Points on a hilly landscape, in no order, each with its height.
A ball rolls from a point to the lowest of its 3 nearest points, and stops where none of them is lower. Distance is the straight distance between rows; heights are no part of it.
Q244: -16,-27,16,-14,1,-13,61,-8,-21,8  (h 340)
Q130: 16,25,-10,13,-10,-10,5,-4,19,9  (h 129)
Q346: 29,-9,24,3,-11,-16,63,-29,-17,1  (h 424)
Q357: 25,15,-20,-26,25,33,-68,-3,51,15  (h 539)
Q674: -7,-6,9,6,-7,-20,53,-15,-23,17  (h 439)
Q393: -28,-22,13,-10,-5,-13,40,12,-32,9  (h 209)
Q360: -12,19,-13,1,-2,-23,7,-1,-13,24  (h 170)
Q465: 46,-33,16,36,3,3,-15,-67,13,-30  (h 157)
Q256: 48,-36,26,39,-10,3,10,-43,6,-31  (h 172)
Q261: -52,-9,-1,-5,-10,-5,-2,47,-35,12  (h 611)
Q500: 34,-11,-3,19,-4,8,-15,-20,27,-21  (h 293)
Q873: 35,-5,-22,0,6,22,-42,-38,33,-20  (h 136)
Q767: -37,-28,31,-10,8,-6,58,16,-26,-3  (h 38)
Q365: 56,-13,38,18,-13,-7,70,-30,-13,-15  (h 331)
Q43: 54,-31,36,32,-12,-11,45,-40,1,-30  (h 216)
Q367: -26,39,-18,-11,3,-15,-24,15,-9,19  (h 311)
Q456: -4,47,-21,10,8,-10,-24,8,9,15  (h 595)
Q639: -44,1,-8,0,3,-15,-7,20,-28,18  (h 572)
Q453: -36,-19,48,-25,2,-9,106,18,-27,-41  (h 264)
Q65: -43,-11,25,-6,-13,-3,45,58,-45,-14  (h 179)
Q411: 10,23,-33,-31,38,36,-74,14,55,22  (h 636)
Q97: -43,45,-31,-22,11,8,-66,30,-15,18  (h 127)
Q969: -46,3,-13,-5,-2,-3,-15,35,-26,14  (h 594)
Q364: 34,-25,-2,17,1,8,-25,-57,21,-31  (h 77)
Q569: 47,-32,15,36,-6,-5,-6,-48,13,-26  (h 158)
Q251: -37,-15,46,-20,-2,-1,91,22,-28,-23  (h 196)
Q19: -32,44,-15,-14,13,-10,-38,21,-9,14  (h 203)
Q314: -4,2,1,5,-7,-22,39,-12,-16,21  (h 508)
Q134: 36,13,-2,26,-10,-11,15,-7,6,4  (h 517)
Q714: -50,28,-29,-25,-4,13,-71,52,-19,16  (h 156)
Q412: 36,2,-17,-13,11,29,-52,-53,28,-13  (h 302)
Q885: 3,53,-23,-17,27,26,-64,33,47,16  (h 725)
Q74: 30,2,-19,5,5,19,-35,-9,46,-4  (h 488)
Q194: 2,-25,27,-15,-5,-13,73,-22,-28,0  (h 432)
Q476: -62,15,-33,-18,-23,16,-70,74,-25,9  (h 262)
Q136: -48,9,-19,-8,-25,7,-46,83,-29,7  (h 451)
Q883: 48,-57,50,41,4,-11,30,-60,-2,-38  (h 273)
Q376: -35,1,0,-2,0,-12,14,10,-20,22  (h 513)
Q847: -25,15,-8,-3,-3,-13,-2,5,-24,23  (h 505)
Q987: 16,34,-21,-5,11,2,-35,16,44,3  (h 54)
Q424: -47,2,-2,-5,-19,6,-13,76,-45,9  (h 593)
Q960: 37,-5,-2,24,-13,-4,8,-11,21,-13  (h 409)
Q349: -25,-38,38,-25,-7,-13,97,-4,-20,-16  (h 324)
Q876: 37,10,-26,-23,30,38,-74,-33,43,18  (h 450)
Q611: 18,11,-26,-16,16,29,-52,4,59,6  (h 622)
Q853: -23,-6,0,4,-2,-14,27,-4,-26,10  (h 392)
Q595: 29,-7,-16,-3,9,19,-44,-23,44,-8  (h 327)
Q355: 19,17,-21,20,0,0,-18,0,35,-5  (h 753)
Q390: 37,-3,12,20,-12,-19,40,-24,-2,4  (h 457)

Where does a ball stop that starts at each point below?
Q346 | Q364
Q367 | Q97
Q357 | Q873
Q376 | Q767
Q674 | Q767
Q424 | Q97
Q256 | Q364
Q390 | Q130
Q349 | Q767
